Each row is a point on a landscape with many valleys, with its height.
From any point a ball takes the steepest step (drop divided by distance) to one of its 2 nearest points. It stops when none of these is lower. Distance is the straight distance between rows; heights are no part of it.
(240): [ -7 -14 -16 -31   3   6  11 -26  12 -28  32  10   5   5 -10  -7   3  -2
   6  23   4 -12]  height 33.3
(958): [  7   8  18   9   9  13 -18   6 -20  19 -33  15  21  -1  19 -13  15  33
  20   0   3  -3]  height 58.0
(564): [ 17  17   4 -31   4   0  -5 -21  16  -6   0   1  -2   5  18  -2   5   1
  15  12 -14 -30]  height 31.0
(270): [ 23  -6   8  -2 -12 -29 -16  31  -4   9 -12  15  15 -12  20  -7   0   0
 -10  -7  25  12]  height 70.1
(421): [-18 -23 -17 -16  -8 -10 -11   2 -22 -22  11  -1  13  23  -2  15 -17   5
  19  24  -9 -10]  height 44.7
(520): [ 22  21  10  28  14   6 -11  -6 -16   3  -8   4 -14   7 -25  29  17 -14
 -21 -15 -29  13]  height 32.2
(1112): [-23  10 -17   6  16  12  17  -8   3   9  14 -10   1   7 -20  14   1 -14
   0  -7  -7  14]  height 39.5
(393): [-14  -6  11   7  17  -5 -15 -16  -8 -23  -8  -4  -1  -1  -9   0   4   3
  12   3  15  10]  height 19.2
(717): [ 15  -9   5  24 -37  -5  -4  15   8 -21   3 -21 -33 -15 -20  10 -14 -18
 -16  13  28  14]  height 76.2
(236): [ 15  -2  -5   3 -16  11  17  21 -14  20   9 -11   5   9   2   3   5  18
  17   6 -16 -12]  height 52.4
(1074): [-27 -15  15   2  21   0 -13 -15  16   5 -19   7  -5 -11  21 -17  -3   9
  11 -14  -1  -3]  height 52.6
(894): [ 28  20 -12  11 -15  18  19  10 -31 -10   6 -22  21   2  13   7  -8  -4
 -18  -9  14   1]  height 49.3
(162): [  5  -4 -10  30   9  -3 -18  28 -23  15 -21  26 -10  11  -8  26  10   9
  -9   9 -14  11]  height 22.6
(836): [ -9 -28  14  19 -14  11  -5 -31  -8 -39  -1   0  -7   2 -28 -24  -4 -11
  -7 -12   7  22]  height 21.0
(945): [-10  -2   3  26  15  -5   8  10  16  38  -7  22  -5 -23   9   1   2 -15
   8 -20 -36   8]  height 40.5
(773): [-10   7 -19  19  13  -5  30  17   9  21  20   8  12 -12 -18  12  -5 -23
  -7 -19  -7  16]  height 41.5
(150): [ 22   2 -20 -22 -14   2   1   2 -41 -14  -2 -12  11  11  23 -11 -17   2
  25  -3   3 -27]  height 57.4
(330): [ 17   5  10  -2  23  14  17 -21  27  11  -1  22 -19 -31  15  -1  10   6
 -12 -11 -29  -9]  height 34.2
(176): [  0   3  -9   9 -14   4 -19 -12 -10  -6  10   1  -3  24   5  32   7 -30
 -10  -4 -29  12]  height 39.7
(312): [ 19 -28 -11   7 -12 -10   0  13 -10  -5  33  14  -6  -2 -20  26  -1  -7
   2  10  -8   3]  height 75.4
(67): [ 15  -9   7 -14  10   5  15   0  33  -7  11  28  -6 -48  10 -24  11  -2
  -9  -4  24 -10]  height 37.2
(183): [  9  -4   8   9  -1  16  27 -13 -12   9   6 -15  -1 -21   4 -13 -28 -11
  21 -28 -17 -20]  height 46.5
(766): [ 17  -5  -3  -7  22  22  28 -25 -13   2  22  18   6  -7   3  -3  -2   8
  11  -9 -28 -21]  height 26.9
(203): [-15 -18 -17 -17 -15 -29 -12  22  15   2   1   3 -21   0 -13   5 -16  11
  -6  18  30   3]  height 48.5
(366): [  7   5   6  12  -5 -21 -30  -5   0   3 -22  -7 -19  -2  23  19 -11  -9
  -3  -9  -4  14]  height 58.5
(856): [  1   0  18  23  26   7  10 -18  19  15   3  21  -9 -30  -7   5  -4 -15
  -7 -26 -23   1]  height 37.5
(541): [ 15  11   5   3  20  18   0  -7  -3  15   6  21   8   4 -11   7  28  17
  -2   1 -10  -1]  height 23.0
(452): [-26 -10   8  18  10   7 -12  20  -2  -3  -8   1   6   6 -14   3  19  17
   6  10  14  14]  height 13.6
(532): [ 24  27  -1 -26  30  -4  -2  -5  15  -1   2  16  -6  -7 -13  10  12  13
  -4   9  24 -20]  height 70.4
(636): [ -5  13   0   7  12  -4 -15  -6  -5   2 -12  -6 -23  31 -16  31  13  -9
 -13  -6 -35   6]  height 35.8
(314): [-18  11  -3 -10  -8 -14   4  -5  34  16   6 -22  -7   4   7   8  -5 -18
   6   3 -17   5]  height 68.7
(901): [-36  -6  -6 -24   5  15  13  -9   9 -19  15  -4   1  20 -20 -10  -4  16
  12  25   4 -22]  height 35.9
(1069): [-11  15  13   0   6  17  10 -34  25 -12   8  -7  11 -13  -9 -19  13 -16
   2  -4  18  11]  height 33.0
(806): [ 30  -4  21   9 -21 -15  -8  17  14  -7   7   3  -8 -28 -27  12  -8 -23
  -4   7  30  -1]  height 76.7
(219): [  9 -11 -14  19 -15   3 -19 -22 -19 -29  -5 -11 -24   3  17   1  -7  -8
 -23  -9  23  13]  height 23.5
(797): [ 20 -10   8  11  -4 -35  -8  37  -1  -8  -5   2  11 -24 -10   6  -9  -7
  10  10  24  10]  height 74.0
(666): [-26 -17 -12  21 -41  13 -10   2  -3  -9  -1 -16   7  13  29  -8   2 -14
  -7   3   1  30]  height 26.4
(594): [ 13 -20  12   3   3   7   1 -20   4  -3  12  22  -6 -28   6 -18  -4  -5
  -1 -19   8 -11]  height 32.0
(227): [-22   3  19  -3   5  24  11 -18  18  -4   1 -25  -1   8   1 -23  25   7
  13   0   1   0]  height 36.1
(371): [-26   7  -5 -18  12 -11  10  11  29   0   6   3  36   5   8  -5  -1  -2
   5  17  -6   2]  height 66.4
(200): [-16  -2 -12   0  -2  16  10  16   3  25  12   0   8   3   3  -6  14  14
 -13  -8  20   9]  height 56.3
(559): [ 29   4  15   6 -20   2  21   6  -9  19   9 -12  12 -10   8   0 -16  -7
  23  -6 -34 -19]  height 49.6
(84): [-11 -18  16   9   0   9   8 -32  13 -16  14   8   4 -19  -3 -13 -11 -20
   9  -6 -18  -1]  height 26.8
(337): [-42 -14  -2   9  10  -2  -3  19   7   8   5   5 -14  14 -28  11  -3  16
  -9   9  -2  -3]  height 9.3
(734): [ 24  29   4  27   8  21  -2   3 -16  29  -5  18   8 -10 -13  12  25  -4
 -16 -13  -9  15]  height 27.6
(416): [  2  16 -18   2  -4   0 -11 -13  -8  -4 -17 -15  -6  -2  30   1  -2   1
 -29 -21  36  16]  height 34.6
(358): [ 18  10   4 -19  24 -14 -10   0  17   9   1  25 -24   3 -23  24   5  22
  -6  26  -6 -24]  height 72.1
(851): [  1   0  -8  19 -31 -16   3   5  15 -17 -13 -17  -6 -16 -22  -2 -32 -23
  -8   9  19  34]  height 73.4
(849): [ -4  12  -3  -7 -13  -7  -8   0  16   2  -7 -25 -27  -2  -4   1   6  -6
  -8  -1  33  15]  height 43.9
(110): [  2  -5  18  -3 -17  10   5  -6  -1  -9   1 -38 -18  11   2 -16   8  -4
  24  -4 -11 -15]  height 39.6
(576): [  7   2  10  -6   1  12  20  -9   5  14  -8 -19 -19 -10  19 -27  -3   3
  32 -13 -18 -28]  height 43.3
(518): [  2 -23 -16 -10 -16 -12 -22   4  -3  -2   3  -5 -43  11   0  13  -3   8
 -19   4  19  -2]  height 52.9
(121): [-14  -4   9 -13   0   2 -23 -11  -9   3 -19  -4 -16  18  18  -6  -5  19
   8  -6   4 -15]  height 49.0
(490): [  2  10 -10   0 -26 -18   6   8  14  -2  10 -24   2  -1  -6  19 -14 -30
 -10   6   2  21]  height 70.6
(447): [ -6   2 -18 -14 -15  21  30  14   3  24  27 -12  20  17   3  -6  14  14
   0   2  -3  -8]  height 54.4
(751): [  8  13   5   2   4   9   1  20 -11  31 -15   1 -17   8 -24  10  10  40
 -10  14  -2 -10]  height 30.8
(253): [-16 -12   8  13  -3  19  -2 -27 -12  -9  13  11  22   8   9  -4   2 -25
  14 -15 -33   1]  height 22.1
(794): [ 17  -2   9  -7  10 -12 -34 -23 -16   0 -14  25  -9  19  -3  20   7   6
  -1  10 -35  -6]  height 4.4
(333): [ 24  16  15 -25  12 -13  22  23  22 -12   9   6  25 -21   8 -20  16  -5
   4  15  11 -14]  height 66.5
(459): [  8  -4  12  -6   0 -24  10  18 -11   0  -2   9  34 -13  19 -32 -12 -13
 -12 -17  16  15]  height 66.0
(1006): [ 11  10   0 -29  -8 -18  15  -2  23 -17  21   1  26  -9  -8 -24  -2 -23
  -7  13  14   4]  height 64.3
(1054): [-30 -11  -8   2  15  25   5 -10 -13   1   2   2  -2   8 -10 -17  10  24
 -10 -13  28  13]  height 58.4
(36): [-10  -3   5   5   4  11   0 -34  -5 -42  -5   5   5  -6 -32 -24   2  -1
  18   1  25  20]  height 25.6
(370): [ -7  -6   8   5 -25  22  -2  -3  -1   1  -8 -30 -19  -9  13 -37   9   3
  12 -16  31   4]  height 15.1
(201): [  2   9  13  13   0   5  -5   3   8  18 -10 -26 -37   6  -8   7  21  12
 -14 -16   7  13]  height 39.8
(35): [  2  -2   4  16  -8 -17 -22  15  -2  24 -25  10  15  -2  27   9  -3 -12
   9  -7 -27  14]  height 62.8
(71): [-38 -16 -17  16 -14   6 -13  11 -14 -11 -13 -22  -6  29  22  10 -12   4
  -5  10 -13   8]  height 18.3
(587): [ -6   2  25  22 -26  20  12  -5  17   4 -11 -25  -2 -26  -6 -26  -9 -20
  12 -15  19   4]  height 23.9
(583): [ 16   0  -6 -14  -8 -13   7  -6 -26 -14   3  -1  28  -7  18 -16 -28 -19
   4 -19   9  -9]  height 62.1
(1051): [ 44  32  11 -13  22  -3  21   5  11   4   5  10  11 -26  -4  -8   9   3
  -1  -3   8 -20]  height 68.4
(55): [ 20 -13  -5   7   3   2 -17  -1 -30   9  -5  15 -16  10  -2  15   4  17
 -12  -4 -10   2]  height 15.3
(1001): [ 20  28 -12   5 -12 -14  -5   7   5 -17 -15 -25  -9 -12   4  -1  -6 -15
 -22   0  48  19]  height 43.0
(1056): [-18   6 -22 -14   0 -12  -6   3 -24 -27 -18 -18  16  14   6   0 -26   3
  17  13  15  -3]  height 48.4
(1019): [ 15 -16   0  -7  12 -21   2   2  15   1  17  10 -29  -5 -23  20  -1   3
   5  13 -15 -14]  height 73.5
(117): [ -9  -1  -6  11 -13 -21 -18   1  -7 -21 -22 -23  -5   3  19   5 -20  -9
  12  12  13  13]  height 53.1
(1096): [ 11  20 -16   0  15 -15  32  35 -11  28  12  -4  26   1  -9  11  -9  -8
 -11  -8 -17   9]  height 43.6
(1108): [  1 -17 -32 -25 -17  -9 -14  -9 -14  -6  18   9  -4  14  11  13 -12  -1
 -18  -4  17   4]  height 57.8
(707): [-38  10 -15 -15   6  13  27 -12  26   2  21 -18   6  14 -22  -9   6   1
   4  17   2   7]  height 37.6
(808): [-31 -13  -7  -7  14  10  -7 -25  12 -11  13  29  21  12  16  -3  13 -13
   0   0 -25   3]  height 17.5
(279): [ -1  -9   8  -4  15 -17   2  18  34   8  -1  11 -12 -31  -3 -18   7   6
   9   7  33  -4]  height 41.3
(87): [-43 -15  -7  17 -18  -2 -11  32 -13   6  -8  -2 -18  23  -6  14 -16  20
  -9  10 -21 -10]  height 13.1
(1111): [ -5  -5  -3 -12   0 -30   2  33  28  26   4   7   1  -9  -4   1   0   5
 -12   5  25   8]  height 44.6
(847): [  4  -8 -15 -34   0 -29   0   4   1  -8  18  15  22   5   3  -6 -12  -8
  -8   8  13  -3]  height 61.8
(355): [ -6  -9  -3   2  20 -15   7  15 -12   6  -3  12  29 -14   4 -12 -12   8
   9 -11  16   3]  height 63.2
(713): [-15 -12  -2  -8  -3  13 -20  -3 -34 -28 -11 -10  -5  35   3   2   0  26
   0   8  10 -16]  height 45.1
(242): [-14  12  18  27  -9  30  13 -17  10  -4  -5 -10  16 -18 -22 -10  -4 -19
 -11 -17  21  23]  height 29.1
(292): [  8  16  13 -14   8  15  -2  -3  15  11  -5  16   9   9   6   0  19  25
  11  28 -22 -22]  height 27.0
(1073): [ 24  22  -1  -3  -2  -7  27  16 -22  -4  15 -14  36  -1  -7   8 -20 -22
 -11 -14  -7   2]  height 46.0
(135): [ -2 -24 -11   5  -9  11  -2 -19 -26 -39  -3 -19 -19  12  -8 -18   3   4
  -2  -4  17  10]  height 11.6
(120): [ -5  -6   4  22 -30  25   1  -5  -7   1  -4 -29  -5   4  29 -12   7  -5
  -6 -20   3  12]  height 24.4
(145): [  0  -1 -20 -30  21  14  39 -13   4 -13  27   4  17  -3  -1  -8  -5   8
   5   9  -4 -27]  height 30.3
(245): [ 28   7 -10   1 -10  21   5 -10 -40  -6   2 -23 -11   9  16   5  -6   6
   3 -14   1 -11]  height 53.0
(364): [-21   1  -1 -14  22 -11 -27 -24   4  -4   3  26   1  22   3  24  -1  -6
  -2   4 -32  -6]  height 12.5
(614): [ -9   8   6  19   0  -7 -21  26  -9  22 -27  14 -26  22 -29  22  12  23
 -19  20 -26  -5]  height 27.1
(275): [-20   9  -2  11   8 -18  -7  24  18  19  -6  18  28   0   8   9  10 -18
   8   1 -17  12]  height 65.1
(1072): [ 11 -20   8  -2  16  11  10 -20  12   2  12  27 -12  -4   3  -2  17   6
  -3   3 -46 -12]  height 30.7
(1010): [ 26  11   3   9  -6   5  -3  14 -12  29 -27 -21 -43   2  -6  -2  13  28
  -5   0   2  -2]  height 35.2
(427): [ -8  17   5 -22  -2 -10  17   5  47   2  12  -9  14  -2  18   9   5 -16
   8  23 -33  -8]  height 67.5
(363): [ 18  22  -5 -30   2 -15 -20 -12 -11  -1 -10   5  15  21  14  19  -8   5
   6   7  -5 -13]  height 36.8
(935): [ 13   3   7  -9  25  -4  -3  17 -11  15 -14  32  35  -6  16 -17   3  28
   9   1   8 -12]  height 60.8
(887): [-17  -8  25  26  26   2 -16   7  -1  19 -29  15   1  -8   8 -11  13  22
  17  -9  -8   5]  height 55.2
(160): [ -7   9   1 -25 -10  -4 -25   2 -20 -15  -2   8  10  31   0  20 -10  22
   6  24  -4 -27]  height 41.4

Call two points neighbours if one is among the 2 nearest of the other. Go from one point of each pair to the other, from neighbour to neighbour, staying as low as possible. Name the highest point that can't be avoided.
(135) / (337) -> (36)
(794) / (337) -> (849)
(541) / (766) -> (275)
(135) / (370) -> (666)

Where does a ball stop that starts at each point below?
(717) -> (541)
(806) -> (541)
(200) -> (370)
